A landscape with many valleys, sampled at points; each row gives a point and its height.
A ball rolls from a point to the lowest of its 5 nearest points, and stops where none of them is lower. Distance is the straight distance between rows; heights are no part of it.
k_169 h=124: [195 130 128 124 135  83 158 112 141 116 104 130 149]
k_553 h=362: [108 138 108 113 154 161 129 112 137 125 130 134 106]
k_802 h=552: [173 137 193 149  49 124 124 138 150 137 163  94 129]
k_417 h=256: [ 58 110 101 115 182 131 153 129  81 119 112 117 172]
k_194 h=397: [ 79  72  79 123 128 114  87 153 105  87  67 193 148]
k_848 h=494: [164 124 191 150  65 149 109 125 155 122 172  93 125]
k_937 h=269: [ 53 114  96 122 179 125 153 116  70 132 115 117 187]
k_332 h=501: [185 159 174 150  47 102 141 172 153 158 142 111 107]
k_136 h=359: [136 131 122 115 139 154 118 101 149 106 121 146 105]
k_639 h=510: [164 145 181 144  64 134 100 136 148 140 164 112 123]
k_729 h=414: [ 52  95 107 113 158 130  99 158  71 106  90 131 160]
k_113 h=426: [ 98 124 115 108 187 146 134 111 115 111 120 125 126]
k_987 h=355: [105 105 118 119 156 125  86 125  95  87  92 131 148]
k_735 h=738: [141 113 163 142 109 187 155 132 170 124 215  65  96]
k_453 h=308: [ 83 115 113 113 186 137 134 121  96 100 116 118 144]
k_99 h=77: [167 115 123 117 143 101 124  92 124 101 105 135 147]
k_628 h=225: [ 79 142  82 120 162 158 153 118 122 153 140 127 111]
k_537 h=349: [195 157 119 126 112  93 171 139 154 131 108 139 109]
k_986 h=499: [133 115 112 110 155 144 127 104 145 104 114 140 114]
k_240 h=440: [153 143 164 132  71 141  99 123 143 144 155 134 103]
k_153 h=445: [115 150 149 137 111 174  94 142 143 153 163 116  98]
k_142 h=97: [178 124 137 122 129  73 139 123 120 107  99 134 164]
k_389 h=210: [180 146 116 119 109 100 148 111 145 127 103 141 122]
k_402 h=525: [ 97 124 107 111 175 157 135 118 129 115 131 136 110]
k_871 h=400: [198 162 128 130 105  88 162 158 158 130 100 144  93]
k_435 h=91: [201 147 139 131 132  80 166 139 150 111  98 128 111]
k_740 h=393: [ 48 101 108 120 174 130 126 146  64 120  98 123 169]
k_227 h=127: [174 125 125 118 117 114 130  93 145 114 103 144 131]
k_35 h=188: [ 66 118  68 122 178 127 170  76  84 149 143 120 171]
k_969 h=238: [202 142 137 134 146  76 160 159 139 107  94 113 134]
k_498 h=329: [106  94 105 123 130  89  81 138 100  97  83 167 166]
k_744 h=413: [119 142 141 123 123 165  94 128 150 139 136 143  89]
k_7 h=119: [151 109 129 115 147 116 116  94 120  94  99 138 153]
k_765 h=412: [138 118 117 138 123  51 110 164 106 117  83 147 179]
k_247 h=512: [116 130 173 153 115 174 106 148 144 152 176  99 103]
k_752 h=427: [116 113 120 108 168 138 122 101 114  95 111 135 132]
k_828 h=467: [ 59 104  52 131 159 142 153  57  96 161 154 144 165]
k_890 h=244: [159 135 124 121 115 140 120  95 157 124 117 144 110]
k_116 h=515: [ 91 134 155 157 135 153 129 147 124 183 190  82 120]
k_637 h=454: [175 163 150 133  57 112 118 128 156 147 126 143 108]
k_923 h=681: [ 87 138 140 142 135 164 121 151 124 171 170 115 107]
k_383 h=223: [ 70 138  71 121 162 138 167  92 100 167 144 131 137]
k_376 h=391: [127  99 130 123 134  78  94 138  97  96  89 143 171]
k_255 h=112: [176 139 137 136 145  60 136 151 126 109  99 120 162]
k_461 h=354: [ 81  92 107 113 138 112  74 147  91  94  82 165 161]
k_336 h=365: [142 146 143 127  90 149 102 113 159 135 129 156 102]
k_678 h=142: [ 68 134  77 138 135 139 146 102 105 197 157 133 135]
k_788 h=495: [216 156 138 141 123  95 162 170 176 114  99 138  74]
k_773 h=208: [124 101  98 135 113  62  92 158 109 112  80 169 178]
k_706 h=363: [ 70 100 118 115 157 131  81 155  82  97  85 140 153]
k_630 h=628: [201 163 146 132  91 103 154 191 171 131 119 137  67]
k_612 h=533: [ 57  79  87 114 148 127  90 155  83  91  68 174 147]
k_719 h=476: [129 137 184 137  98 164  94 131 153 144 173  99 106]
k_791 h=191: [ 79 127  86 103 185 144 168 105 106 140 135 128 126]
k_506 h=214: [ 73 145  81 122 154 147 164 104 116 165 135 132 119]
k_47 h=560: [168 119 184 135  79 169 138 120 173 102 199  81 111]
k_857 h=398: [178 152 136 121  86 129 122 110 159 137 128 161 106]
k_348 h=487: [153 130 190 155  75 151 102 124 151 127 175  94 120]
k_881 h=526: [144 112 185 146  99 166 120 122 159 118 197  78 110]
k_600 h=561: [122 114 180 152 124 171 148 138 141 141 200  69 116]
k_714 h=273: [199 152 125 125 127  93 157 139 151 118 101 132 126]
k_519 h=392: [ 86 149 122 141 129 151 140 147 118 200 168 119 113]
k_493 h=203: [ 69 124  82 117 192 139 174 101  94 139 137 119 147]
k_522 h=478: [143 131 183 145  80 157  94 129 149 137 161 108 113]
k_574 h=267: [ 88 143 106 122 151 166 137 121 126 156 144 138 101]
k_162 h=481: [189 161 143 140  67 106 140 152 162 160 121 138  99]

For each start below, name the point where the ball stops.
k_574: k_678
k_765: k_99
k_637: k_99
k_881: k_99
k_247: k_99
k_630: k_435
k_116: k_678
k_461: k_773
